Each row is a point on a tangle of strands that fork and nearly touch. The rows are in no order.
Points whose rows are less than 129 apart are linked; no others are. Some points are linked to none.
Z_50: [-13  29 -27  32  -5   4  48 -22 -33  40   3  56 -42  63   5  21 -18   8
  16 -61  -1 -50 -12  19  -8  47  -5 -17 -28  21 -13  72]
Z_565: [-19  16  -2 -14  45 -19  -3 -29   3  -6 -44  -6   6 -31  33  36 -62  39
  34 -10 -13 -30  14 -58 -34  28 -19  -5  18  14 -34 -13]
Z_461: [-40 -17  35  12 -34  19 -20  18  16   9 -30 -29 -56  11   6 -16  19   0
 -92  -5   7   3  17  27 -56 -14 -17   0  12 -28  28 -46]
Z_510: [-37 -23 -11  22 -43  18  32 -16 -12   4  28  62 -27  43 -31   2  28   2
 -27 -32   7   3  -3  50  12  -1  45 -18 -24  -6  22  73]
Z_336: [  8  29  -4 -31 -19   4  11  11   0  67  31  12  51  23 -31 -70  46 -41
 -24   5  -6  22  -5 -32 -17   4 -70  -2 -18  24  62 -27]
Z_606: [-45  11   1 -33 -75 -47  12  11   2 -50   8   0  16  42 -28  19 -50 -36
 -12  -2   3 -23 -11 -34 -29 -34  65 -35  -4  -2  -9  11]
Z_654: [-23  34  -6  -3  51  -3   2  -7 -23  22  14   6   0  -4   2  13  43  45
  41 -15 -28   8  14   1  41  20 -17  19   0  13 -16 -31]
Z_583: [ 61 -29 -59  22  82 -46  17 -14   1   6  -9 -11 -15 -15  40   7 -55  15
   2  10  -3 -30 -51  27  23  15  -2  54  -4  36 -63  29]
Z_503: [ 16  -8 -13  54  -1  51  -5 -39  12  11   3 -22 -31  27  47 -11 -16   7
 -31 -13  -7 -29 -23  66 -27   4   6 -13  -5   0 -14  49]
Z_75: [ -7  31   2  29  14   1   5 -18 -11  -2   2 -33 -22  29  29  32 -47  -8
 -17 -10 -18 -43  -6 -15 -30 -37  -4 -38  -6  17 -27  29]
Z_237: [ -4 -33 -31  24  -6   4  24 -46  -7 -12  -3   2 -12  45  31  -6  -4  20
 -67 -19   1 -26 -43  74 -19   9  29  10  -3  11  15  46]
Z_856: [-27  -1   6 -12  49  -8 -14  23 -48 -21  28 -72 -16   3  -6  44  55   8
  25  30 -22  16   8  40  63 -60   9  19  30  16 -15 -42]
Z_535: [ 20  39 -49  16 -11 -22  45 -27 -40  24  32  30  11  58   9 -10 -56 -58
 -30  -8  14 -48 -52 -23 -24 -28   2 -15   7  34  -6  40]
Z_409: [-10  15 -24   9  -8  -4  19 -15 -15  46  56  25 -33  43   6 -44  22 -18
 -64  -7  -1  -2 -21  22 -29  41 -20 -14  19  -3  32 -23]
Z_737: [-26  51  -5 -23  -3  32   8  19  -4 -13 -28 -33  23   5 -21  19  -6 -10
  19  -4  20 -32  28 -87 -31 -42 -20 -31  -3  23 -16  -1]
Z_497: [ -5 -27  20   8  -4  54   0 -29  -3  -2 -11  31   5  19 -10  15  32  37
  41 -11  -4   4  10  59  20   7  51  23 -51   9 -27  82]
Z_162: [-43 -10 -19  -1 -35  16  14 -46 -12 -35 -15 -27  -8  59  13 -26   7  17
 -74  -5  -7 -28 -41  35 -60  15  60  12   6  -2  -3   2]
Z_175: [ 21   3   8  47  13  35 -13 -26  -3   2 -11 -31  -4  15  56  19 -37   4
   2 -12  -7 -35 -18  30 -15 -36  -5 -18 -27  30 -23  57]
Z_412: [ 57  30 -46  18  19  21  34  35  18 -20 -24 -20 -42 -26   7  -2 -12  -5
  40 -41  38  -3 -30 -17  12  37  22  16  -1 -16 -61  16]
Z_429: [ 18  36  -7  52  13  14  22  33  -5  23  48 -24 -43  -6  11  -4 -12 -59
 -59  -5  28 -15 -14 -34  30 -67 -38 -36  -1   5  16  -8]
Z_335: [ 51  -2 -35  -7  56  -7   5 -19   7  -9 -12 -33  46  -7  19 -19 -13  24
  11  30  -3 -11 -43  37  11  -3   6  55 -15  48 -50  23]
Z_130: [ 14  -3  38  22  -9  52 -43  23  27  10 -29 -46  -7 -41  18 -27  29  -5
  -2  -2 -14  21  20  14 -24   1 -26   4  -3 -26  -5 -46]
Z_37: [ 14 -11 -10 -29  21 -23   7  16  22 -15 -19  52 -21 -52 -14 -18   6  29
  15   3  22  44  10 -32  20  68  -7  39   7 -29  -5 -34]
Z_972: [-27 -11   5 -45 -59  -9 -24   5  17  20   7 -43  25  37 -31 -55  12 -45
 -51  24 -23  -4 -21 -18 -72 -29 -20 -44  -2   2  42 -16]
Z_810: [ 43  17  -7  20  -1  86  20   9  15  27 -10   9   0   3   1 -34  65  38
 -38 -13  34  22  -3  50   8   0 -28  34 -29  16   5  28]
Z_354: [-14   1   5 -50 -50 -13  -4   5   2  43  17 -16  53  27 -40 -79  51 -36
 -31  16 -21  29 -27   2 -42  -9 -37  -8 -16  15  56 -23]
Z_214: [ -11   19  -21   39   25    3   27  -24    0   45   32   10  -50   39
   25  -22  -22  -12 -103  -23   22  -35    2   -2  -32    0  -43  -26
   22    6   31   -3]
Z_901: [ 53  18 -33  53  41  -5   8  -9 -12   8  30 -31 -51  -3  43   5 -62 -53
  10  -4   4 -39 -49   8   7 -13   5   2  -5  10 -62  41]
Z_305: [-18  36 -17  -6  39  15 -12 -12 -20  31  30  22 -12 -18  -3 -21  44  18
  82 -21 -37  14  -5 -14  13  90 -14  11   8 -20 -27 -45]
Z_742: [-30  46  -6   1  64  -5   5  -7 -57  13  34 -35 -11  20  -6  50  57  28
  45   3 -34 -15  10  16  52 -31  -1  15   2  33 -27 -19]
Z_720: [ -4 -26  21 -31  -9  18 -21  23 -18 -43  17   1   6 -15 -22  37  28  -2
  56   2 -16  29  31  18  66 -15  60  37 -11 -16  -5   9]
Z_384: [-10 -22  16 -12 -10   3 -31 -32  35 -26 -70 -10 -12 -50  29  -5 -45  25
  46   9 -12 -10  -7   2 -80  65  16  19  18 -28 -67  -8]
Z_899: [-32  16  11 -25  -3 -13 -36 -17 -20 -31  -5 -36  16  -9   2  47 -34   6
  92   9 -40 -25   6 -81 -20   5  18 -38   9 -13 -30  -6]
Z_272: [ 18   8  13 -14  -8 -18   9  44   4  14   1   1  27 -22 -13   8  19 -18
 -30   7  20   9  21 -51  33 -44 -40 -31  -8  11  66 -31]
Z_666: [ -7  36   7  14  -6 -16  43 -18   6  31 -28  47   7  35  17  20 -68  12
 -22 -51   8 -53  19 -33  -9  -5  -5 -49 -20  34  26  59]
Z_275: [-28  12  32   1 -35 -22   7  55 -10 -34 -19   6 -43 -11 -14  52  12   6
 -39  -6  29  17  41 -31  18 -36  15 -10   8 -20  21 -40]
Z_109: [ 22  21 -22   8 -52  71   1  19  10  -9  14 -58 -46  22  -3 -51  18 -53
 -35  -9  16  -4 -38  22 -51 -14   2  -3 -19  -8 -10  -8]
Z_207: [-41 -55  43   1 -45 -21 -43 -16   8 -15 -15 -30  32  18  17  25 -20 -14
 -49  44 -21  -1  21  25 -32 -68   6 -52  13  -7  53  13]
Z_970: [ 22  -4  11 -40 -43  31 -11  25  23 -15 -22 -51  53  -4  -6 -30  34 -12
  -4  32   1  16 -19   4 -21 -56  -2   7 -33  24   7  -3]
Z_773: [-14 -43  25 -33  23 -17 -18 -26  -9  24  36   8  81   5 -19 -31  13  -7
   8  36 -49  29   7  75  32  -6   0  24  21  11  38  14]
Z_443: [ -2  45 -18 -10  -2  23  17  11  37   6  -7  -3  -6  -1   1  -7 -50 -37
   7 -39  37 -28  29 -84 -39  -1 -32 -36   6   7  10  -4]
Z_986: [ -31    5  -13  -29  -33    7    9  -45   35   -6  -49  -19   37   41
    1  -38  -59  -11  -63   13    8  -35  -13  -13 -111    2    0   -8
   27   13  -10    6]
Z_204: [ 20 -33  -4 -39  20 -31 -29  -4  43  13 -10  -8  31 -32  12 -48  -1  12
 -27  52   0  15 -21   8 -41  32 -18  30  22   3   3 -47]
Z_435: [ 33   9 -13  46 -23  51 -20  11 -19  23  62 -39 -39  20  13 -46  33 -62
 -23   1   4  11 -45  45  -9 -18 -32  -8  -4 -14   3 -12]
Z_296: [-18  35 -27  15  44 -34  41   9   8  45  24  30 -45  14  10   3 -37   2
 -51 -33  25 -28  17 -31 -18  27 -22 -11  24  11   8 -26]
Z_322: [  7 -20 -15 -28  63 -78 -20 -30  27  18  -1  -7  56 -29  31 -31 -38   6
  -9  63 -22   0 -25  -5 -31  36 -30  10  36  19 -20 -40]
Z_557: [ -6  12  -9 -10 -24 -26  29  26   7 -31   3  36 -30   9 -20  27 -16   3
 -10 -20  33  -3  -2  -4  16  12  51   1  -7  -9  -7  20]
Z_779: [ 69  13 -15  33   7  44   4  33  19 -30 -18 -51 -57 -77   7   3 -37 -10
  39 -23  28   9 -15 -36  28   9  11   6  16 -31 -57 -36]
Z_638: [-11  30  -8  26  34 -19  28  -8 -18  22 -24  11 -37  35  35  44 -81   6
 -10 -55   6 -57  16 -33  -1 -26 -11 -21   3  35 -14  33]
Z_105: [-16  16  -9  19   4  15   1 -38 -51  41  62  31   4  46  -6  -6  34   0
  21  -8 -29   2  12  53  14  13  -6 -11  -5  16  23  16]
Z_698: [ 45  40 -14  36  -2  16  -5  34 -22 -11  65 -36 -29 -14  21  15 -20 -87
  10  13   7 -26 -29 -56  51 -67 -13 -30 -19  -2  -4   6]
Z_792: [ 16  31 -38 -10  58 -73  35  11   1  17  28  34 -32 -11   6   5 -35   4
 -11 -12  14  -8 -10 -35  15  55  -5   9  22   7 -15 -36]
Z_480: [-44  43  11 -33 -17  22   7  24 -12 -24 -69 -44  21 -11 -30  36  36  28
  -5  12  22 -43  42 -54 -39 -62 -28  -4   1  33  -8 -17]
Z_825: [-45  44 -23 -28 -21 -59  50  -6 -23 -10  -9   0  22  53 -40  15 -48 -13
 -29 -13  -5 -43 -15 -52 -25 -33  30 -27  19  32  -6  10]
Z_741: [ 60 -16 -15  20  15  52  22 -13   9   8  -4  -5  26  13  15 -25  41  41
 -46  14  25   5 -15  73  20 -36  -9  42 -23  30  10  38]
Z_613: [ 18 -58  17  20  21 -41   7   8  -8  10   1  66  -4 -21   2  38 -20  41
   3 -22   5  22  52  -6  85   5   2   8 -11  -4  50  46]
Z_971: [-28 -51  35   6   7 -38 -30  -9  14 -14 -40  27 -15 -23  10  12   6  37
 -40  39   4  29  22  41  -8   6   9  36  30 -18   7 -30]
Z_406: [-42 -18 -23  21  15 -21 -19 -42 -34   3  59 -32 -61  52  23  15  -7 -16
  11   5 -45 -29 -23  67 -23  29  44 -11  30 -12 -43  12]
Z_67: [-57 -25  11 -30 -23 -65 -40 -22  -6  -4  14 -33  19  41 -12   5 -26 -21
 -23  44 -57 -31  -2 -25 -56 -23  -8 -69  35 -12  16 -12]
Z_217: [  7 -69 -15 -31  39 -12  17  -7   4 -20   5  31 -15  -7 -30  -4  34  23
  23  22  -4  23  -8  68  27  33  74  58 -13 -15 -45  66]
Z_955: [-42  13  12   2 -30 -32 -41  10 -13  19  68   8 -14  40  -8  -8  11 -64
  20  -3 -47  13  -1   5  -9  37   8 -39  14 -42  21 -22]
Z_549: [ 25 -17  13  41  -1  65   1   2  12  -8  -8  -7 -35  -2   7  18  47  33
  29 -23  10   9   0  67  21   7  27  21 -26 -14 -27  67]
Z_500: [ 19  27   0  24  10  18 -16  27 -37  25  73 -13  -6  12   1   1  34 -62
  41 -11 -12  15 -12 -15  37 -12 -33 -28  -7 -13  20 -27]
Z_981: [ 70  -9 -34  19  15   7  -8  31  21 -18  23 -31 -46 -74  16  -3 -39 -26
  48  -5  10  31 -31 -45  41  21 -10  -7  14 -34 -21 -48]
Z_496: [ 27  46   1  -4 -24  20 -17   4 -46  22  75   3  34  17  -5 -28  15 -90
  70  16 -24  -7 -21 -69   8  -6 -34 -48 -19   6  17  -9]
Z_474: [ 66  33 -37  30   7  52  51  49  32  -2 -12   4 -54 -20  -5 -27  16  -2
 -21 -43  68   5  -4  -2   4  18  -8  25  -6 -12 -26  18]
Z_344: [-36  37  20 -21 -15  28  -7  30 -31 -37 -50 -41 -25 -54 -21  52  21   5
  56  -8  -4   4  42 -88  -8 -24 -23 -15  12 -21  -7 -58]
Z_817: [ 39 -40  11  24  17 -12 -39 -47  25  21  34  14  30  -8  49 -12 -51  -9
  44   9 -34  -7 -23  35  -6  36  -3 -19 -10   5   6  46]
Z_815: [ 37 -73 -30  -6  11 -32  50   1  30 -37 -27  42   4   0 -35  -7  -3  23
   2   8  43  14 -24  37  28  20  62  53 -31  -5 -36  95]
Z_615: [ 10  31  -5  28   3  38 -16  26 -25  29  39 -21 -31  28  -3 -18  68 -28
 -12 -23   0  31   0  45  31  -9 -24  -1  -9 -11  19 -32]
Z_249: [ 34  12   9  46 -20  34  -6  46  35   9  13 -36 -65 -15  24 -16   1 -47
 -66 -26  38   7   0   1   1 -43 -23 -24   2 -17  18 -27]
Z_337: [-60  -8  55  22 -25  12 -32  12  -9  25 -21  32 -47  11 -11   0  38  11
 -68 -30  10  28  33  26 -25  17 -23 -10  -2 -37  28 -47]
Z_958: [ 24  13 -50 -26  11 -45  22 -29  -8  -6  -8  21  49  14  11  -1 -67  -7
  40   5 -15 -22 -44 -15 -24  28  26  12  -6  34 -42  37]
Z_437: [ -3   7 -23 -43 -11 -19   7 -38  45   7 -45  17  56  20   8 -48 -68 -10
  -7  13   6 -22 -32 -18 -93  61  22   7  12  11 -31  23]
Z_446: [ -8   7  27 -18  27   8   7  12  -3   9 -41   1  35 -19 -17  -1  70  57
 -25  17   7  30  21  15  21 -30 -38  51   0  25  20 -41]
Z_723: [ 29  41 -34  -9  18  26  39  26  17   0 -20   9   4   3 -10 -15  13  13
 -29 -25  46  -8   4 -13  -5   8  -4  30  -4  20 -10  -5]
Z_78: [ 51 -11 -37  11  83 -77  25   8  13   7   6  11 -28 -27  28   3 -32  23
 -16   7   8  -2 -28   3  33  39  -7  39  24  12 -34 -22]
Z_709: [ 31 -26  32  -2 -28  37 -15  12  48 -19 -44  30   1 -34   4 -30  19  17
  -3  -2  31  35   6   8 -17  40  -2  14 -19 -33   1  12]
Z_851: [  0 -15  21  44 -12   9  -6  34  14 -17 -39 -31 -85 -54  12  16   0  21
 -14  -6  22  11  20  24  -7   9  20  27  33 -42 -37 -56]
Z_176: [-18 -26  19 -26  19   7 -16 -12 -22  -6  10 -37  70   9 -16  15  48   7
  15  43 -35  18  11  55  32 -40   3  17  11  21  20   7]
Z_499: [ -28  -10   -2  -37  -49   26    3  -33   21   -5  -21  -46   25   38
  -12  -54    2  -15  -78   19   -7  -21   -6   -9 -108  -29  -20  -11
    0   12   23   -9]
Z_8: [-46 -10  19   7   8   1 -32 -42 -32 -15   7 -57  14  47  17  43   5  27
  14  38 -55 -42   3  29 -11 -65  19 -23   5  21 -22  20]
Z_561: [-31 -30  28 -41 -21  12 -24  19 -14 -27  28 -15  40  13 -41   6  45 -27
  31  26 -27  34  10  45  43 -34  38  20  -5  -2  13  -6]
Z_569: [-29 -26  11 -32 -21 -31 -28 -45  19 -18 -39  46  47 -10   5   9 -53  29
  61  13 -19  -5  -4 -16 -26  57  46  -4 -14  -4 -25  27]
Z_750: [-40  19  18 -26  10  10  15  13 -26   3 -67 -15  30 -17 -33  24  65  51
 -39  27  12  -8  30  -5 -18 -58 -35  27  10  33  12 -37]
Z_990: [ 13  70 -38  17  30   2  23 -15 -38  26  41  16 -20   8   2 -13 -43 -71
  44 -20  18 -44 -19 -93  -1  15 -35 -14   5  11 -22   0]
Z_963: [  7  33  -7  41 -10  27   0 -39 -31  56  60  51 -14  49  11 -23  29 -24
  51 -18 -11 -13 -14  31 -13  60 -19 -31 -12  -6  -2  46]
Z_434: [ 26  -4   8   5  14  43   4  31  18  19 -28  13  10 -14 -14 -22  77  49
 -32  -7  30  45  16  31  37  -9 -40  57 -14   0  24 -26]
Z_587: [  2  38 -23 -11  19  -4  28  31   3 -23 -35  16 -54 -49 -16  28 -22  32
  36 -43  32  -6  17 -79   8  50   6  21  17 -17 -42 -51]
Z_295: [-32  -6 -14 -35  38 -95 -10 -50   3  10   7  -7  65   8  10  -2 -43   9
  27  59 -40 -31 -22 -13 -21  22  -4 -14  28  31 -16 -15]
Z_17: [ 42  10  -5 -12 -44  15 -27  18   0   7  55 -26  48   5   7 -45   2 -96
  46  29 -12  23 -36 -42   0 -22 -19 -41 -28  -2  32   1]
Z_671: [  2  51  -5  -6  12   3  37  17 -19 -17 -17  40 -44 -26 -13  48   0  37
  40 -53  26  -1  26 -66  47  18  16   8 -17  -3 -11 -10]
Z_728: [-22  12  -7   3 -47  43   8 -11  -4 -20   3 -37 -39  41  -6 -18  12  -3
 -44  -9   9 -17 -20  18 -51  -4  29   4   0  -4 -17 -10]
Z_209: [ -5 -50  41   3  22 -36 -25   6  19   7 -33  31  38 -37   6 -14  22  23
 -35  37  -5  58  30  23  25  19 -37  34  19 -13  46 -36]
Z_248: [ 27 -22  19  22 -27   7 -34  46  25 -32  25 -33 -30 -25  16   9   0 -39
  19  -6   9  29   3   9  29 -15  28 -20   1 -44   4 -14]
Z_877: [ 15  -1   4 -10  29 -15   5  69  10   3 -16 -36 -26 -41  -8  11  37  -6
 -55   5  31  15  20 -23  19 -46 -39   7   9   1  35 -70]
Z_200: [  1  15 -14   4   6  16  39  -7  18  -3 -27 -10   6  27   2   1 -17  27
 -85 -13  37 -17  -6   6 -17 -32  -1  15   5  25  13   2]
Z_311: [  3  -5  24  29 -32  43 -19  14  40  21  -3 -16 -31   6  32 -24  -6 -22
 -73 -13  19   1  14  21 -35 -14 -29 -34   6 -27  39 -12]
Z_886: [-43 -25  13   5  57 -23 -25 -16 -47 -13  27 -76 -14  16  12  56  18  15
   0  44 -39 -20  12  49  36 -75   9  -6  28  20 -10 -11]
Z_439: [ -5 -33  42   6   9  54 -36 -15 -17   3  -8  48  41 -18 -18  -8  55  29
  71 -15 -14  46  28  26  51  38   0  15 -30 -30  22  28]
Z_180: [ 24   5  32   1 -42  63 -15  -5  19 -43 -64  -7  12 -64  21  38 -27  22
  62 -10  16  19  28 -51 -11 -10 -11  -6 -24 -20   6   8]
Z_197: [ -5 -17 -24   5  -5  -9  35 -17  -8 -11  -8   9 -14  32  -6   2  12  42
 -99 -12  22 -11  -9  52  13 -18  24  28   5  19  20   7]
Z_546: [-37   0  30 -10   7 -25   3  -6 -14  15 -20  65  57 -18 -27  20  22  39
  18  -9 -13  25  42 -45  45  -3 -41 -18  -4   6  66 -21]
Z_285: [ 46 -29 -43 -22  12 -29  45  26  28 -40 -46  25  -9  -4 -25  -3   3  42
 -34  11  59  17 -23  21  32  10  44  73  -9  -3 -37  38]
Z_668: [ -5  43 -13  44  11  15  -6  -8 -16  54  49  23 -40   0  10 -29  25 -20
  55 -40 -15   3   0  -4  -7  75 -26 -35   6 -25 -16 -13]
Z_714: [-12  33  21  -4 -10   0  12  -7  19  22 -25  34   8   2   9   5 -35   7
  -9 -34  18 -22  36 -54 -34   8 -12 -37  11   7  24  14]
Z_279: [ 14  27  -1  28 -16   4  -2  -3  -7 -10  45 -33   3  24  23  12 -55 -63
   8  14   3 -40 -23 -41  -3 -50  -4 -50 -13   7  -7  31]
Z_822: [-34 -23 -10 -43  37 -94   7 -37  -5   2  11  33  73 -12 -13  18 -42  21
  46  26 -48 -12   7  -6  23  18  10  -2  10  30   7  -3]
Z_634: [ -9  56 -49 -14  16   7  49   3 -14  48  29   8  20  27 -44 -44   1 -47
 -49  -7  33 -35  -6 -53 -31 -20 -58   4  12  50  16 -25]
Z_49: [ 55  12 -36  28  29 -24  29 -45 -21  41  49  37  23  13  23 -32 -38 -48
 -11  20  15 -23 -50   0  12  -9 -26  11  -2  36  -1  39]
Z_715: [ 40 -22  -4  20 -13   7 -43  20  15 -17  43 -35 -29 -48  26  -7 -23 -46
  69  -7 -22  27 -27 -13  24  29  13 -34  12 -47 -12 -35]
Z_576: [-71 -13  36 -33 -57 -39 -55  18 -14 -19   6 -39 -15  46 -29  10  16 -38
 -11  25 -51  -9   2 -20 -46 -23  17 -47  14 -35  11 -35]
Z_473: [  5  -4   2 -50 -46  -2  10  12  31 -33 -44  -5  57 -15 -26 -16   7  22
 -11  27  19  13 -13   8 -15 -29  31  35 -10  22 -16 -12]
Z_781: [-31  22   5 -23 -62 -23  13  23   7 -16  23  31 -11  29 -39   9  -9 -29
  -6 -16   8  -1   4 -31  -5  -1  43 -32 -10 -19   6  -4]
Z_102: [  7 -38  24 -24  51  25 -19 -16 -13  -6 -17  24  44 -25 -12   8  55  57
  51  22 -19  37  25  44  54  20  16  59  -9   0  -9  12]
Z_483: [-34 -24  21  -5 -42  -1 -29 -12 -11 -30   2 -51  27  40  -2  35  13  -1
 -23  39 -33 -19   2  34 -23 -73  20 -41   2  13   6  10]
Z_246: [-27   9  35  -1 -41  52 -25  13  -7 -35 -61 -41  -6 -67   3  34 -16   5
  66   1 -10  11  34 -72 -36  -5 -31 -31   8 -34   0 -36]
Z_440: [-20 -14 -15  -5 -23 -44  35 -29  -4  16  28  36  55  28 -18 -16 -19  13
 -27  10  -2  -7  -7  36   8 -31   5 -11   3  39  39  27]
Z_90: [-15 -66  22 -29  52 -13 -13 -20 -14  -3  -4  36 -13 -24 -13  13  14  36
  39  27 -24  22  35  55  43  35  38  59   0  -6 -22  35]
Z_128: [-51  -6   0 -37 -21 -52 -30  11  -9  -4  48 -14 -15  35 -28   7  12 -40
   7  24 -43   4 -13   8 -12  17  25 -21  22 -27 -10 -51]
Z_370: [ -4  -8  37   2   3   1  -9  60 -12 -23 -18 -27 -27 -28 -13  34  61   2
 -23  -5  14  33  33   2  51 -47 -23  20  14 -19  30 -60]
Z_699: [-15  14  16 -33   5  -3   2  28 -21  13 -25   7  54 -38 -30   9  44  19
  20  -3  -3  17  33 -68  30 -20 -56 -25 -11  13  55 -33]
Z_201: [-34 -35  19  37   5 -39 -22  11   9 -15 -22  -6 -75 -23  21  28  -8  25
 -48  14   4  15  23  47 -15  17  21  15  36 -32 -23 -41]
Z_189: [ 31 -23  25   9 -20  33 -18  10   5 -53 -54   8 -12 -70  15  43 -15  44
  53  -8  20  32  19 -21  32   8  15  26 -17 -30  -8  10]
Z_444: [ 13 -11  22  -7  27  -1  -9  21  19   7 -38  34  -1 -64   3 -13  29  33
  -5   0   6  45  34 -28   5  45 -56  38  14 -21  28 -61]
Z_239: [-37   3  -8 -15  17 -54 -31 -20  -8  20  14 -16  44  16   4 -16 -24 -14
  -6  57 -32 -40  -4 -31 -41 -11 -40 -56  29  12   2 -16]
Z_785: [ 62 -41   2   8  16  36 -23  -5  24   8   8 -10  49  -7  16 -35  48  17
  -7  31   2  40 -13  76  31   0  -8  43  -9   9  17  28]
Z_123: [-10  -6 -13 -22  -9  -4 -19 -26  51 -16 -60  -8  16 -15  20 -33 -56 -10
   1   8  17 -18 -26  -6 -99  57  31  19  34 -12 -71  -5]
Z_752: [ 27 -15  22  27   1  53 -33  10 -17  -4  46  23   5  -8 -12  -4  56 -21
  74 -38 -20  43  17  32  57  24   6   2 -24 -55  24  16]
Z_653: [  7  54  -4 -26 -33  24   8  11 -20  42  44  21  44  28 -30 -45  40 -48
  44 -13 -13  22   5 -43  -2  14 -45 -37 -26   4  39 -14]
Z_448: [ -7 -35 -21  -5 -10  21  30 -23 -26 -18   7  20   0  37 -24  25  13  25
  22 -10 -13 -13 -11  75  29 -27  74  35 -32  15 -22  94]
Z_863: [-19  58 -61  -8  14 -51  61 -27 -49  21  11  17  28  64 -21   4 -60 -10
 -29 -25  -4 -51 -19 -48 -26 -13  -1  -1  17  45 -16  10]
Z_203: [ 30  -2 -12 -43  -3   4  25  11  19 -37 -33  -3  31  -1 -30  -6  22  35
  -7  21  30  18 -21  38  23 -19  50  67 -16  23 -38   2]
Z_210: [ -8 -17  28  32  -2  25 -17 -10  24 -24 -70 -41 -42 -58  14  10  -4  37
  25   3  -1   0   8  31 -35  29  25  21  16 -27 -64 -20]
Z_383: [ 33 -30  11  23  41  19 -40 -27  -5  25  20  -4  32 -10  34 -14  20  13
  34  21 -26  11  -3  58  28  20 -21  11  -9   6   1  25]
Z_811: [ 48 -24  10  38   7  27   8  28  15 -24 -20 -11 -39 -36  22  37  -1  43
  20 -25  29  15  15  18  55  -9  16  23 -16 -14 -19  27]
Z_247: [ 40 -58  18  35  17 -39 -24 -29  46  13  11  13  25 -24  58   3 -64  -2
 -19  16  -3  -7   0  23  11   1 -14 -22   2  11  30  38]
Z_129: [-21 -30  37  -2  30 -27  14  -6 -23   6   0  69  41 -19 -29  25  11  44
  10 -20 -10  38  61  -9  90 -13 -20  10 -13   2  65  17]
Z_433: [ 31   9 -10 -36 -66  25 -18   2  18  -9  20 -53  76  16 -13 -43   1 -57
  38  48 -15   6 -43 -15 -24 -34  11 -21 -39  22   0  17]
Z_670: [ 15   7   9  20 -16 -43  15  48   6 -31   0  20 -70  -7   3  54 -29   2
 -26 -30  37  -3  26 -26  44 -17  38 -20   8 -22  12  -4]
Z_61: [  3 -29  -6 -50   5 -58  11 -40  17 -19 -29  47  79 -29 -14   6 -57  46
  58   8 -17   6   2 -42   9  31  14  11 -13  30  -4  24]
Z_837: [-23 -18  36 -12 -38  17 -27 -25  29 -12 -40  50  26 -18   0 -13  -8  30
  29  14  -3  23  13  -6 -26  42  22   0 -14 -16  -6  20]
Z_918: [-10  -1   4 -13 -15  -7  -3  22  28 -26 -39  48 -52 -61  -9   4 -23   7
  17 -10  27  27  22 -51 -14  60  10   5   6 -43 -14 -44]
Z_9: [-33 -29   5 -22 -13  -6  -1 -33 -43  23  70  22  49  45 -30 -33  35 -22
   4  19 -47  14  -5  73  18   7  12   5   8   7  40  15]
Z_298: [  7 -18   4 -15 -18 -17 -20  37  -6 -47  42   2 -10 -18  -9  38   1 -39
  40   5  -4  16  10 -14  50 -16  56 -17   0 -28  14 -12]
Z_807: [-46  10  16  23 -22   8   1   0   1  35  15  45 -35  42  -5 -14  35   7
 -53 -30  -1  13   9  33 -11  42  -7 -29   3 -29  44  -3]
Z_367: [ 44 -60   9  44  41 -43  -1  -2  14  20  -5  35 -16 -11  38  33 -51  35
 -20 -15   1  -5  32  18  49   4 -24   4   4  11  38  34]
Z_43: [-38  51  26   7  -9  25   2  16 -25 -20  -8  -8 -41 -14  -7  69   3  22
  59 -41  -9  -7  34 -66  28 -16  12 -27  -1 -15 -14 -23]
Z_928: [ 46   3   5  21 -11  47  25  41  45  -5 -33  37 -42 -25 -10 -20  33  29
  -7 -38  58  23   3  -2  10  37  -5  18 -16 -41 -11  42]

Follow the links from the first point to the second, and from the first to the third. Name the last point that the two ways share.
Z_214 / Z_569 / Z_779 => Z_474
Z_986 / Z_295 / Z_638 => Z_237
Z_955 / Z_109 / Z_779 => Z_474
Z_102 / Z_851 / Z_615 => Z_496
Z_210 / Z_714 / Z_779 => Z_237
Z_480 / Z_473 / Z_354 => Z_496
Z_249 / Z_129 / Z_723 => Z_75
Z_296 / Z_714 / Z_723 => Z_75

A fork is a point with three links. Follow the links from the first point to the second and name the forks in between, in order.
Z_955 / Z_237 => Z_295 > Z_474
Z_200 / Z_248 => Z_474
Z_500 / Z_928 => Z_237 > Z_474
Z_666 / Z_336 => Z_75 > Z_237 > Z_496

A fork is a point with three links, a tip a point with one. Leave the first point through the second and follow the links. Name the first fork or tip that comes.
Z_877 / Z_370 => Z_49
Z_298 / Z_720 => Z_207
Z_742 / Z_654 => Z_474
Z_918 / Z_37 => Z_496
Z_810 / Z_434 => Z_75
Z_75 / Z_279 => Z_335
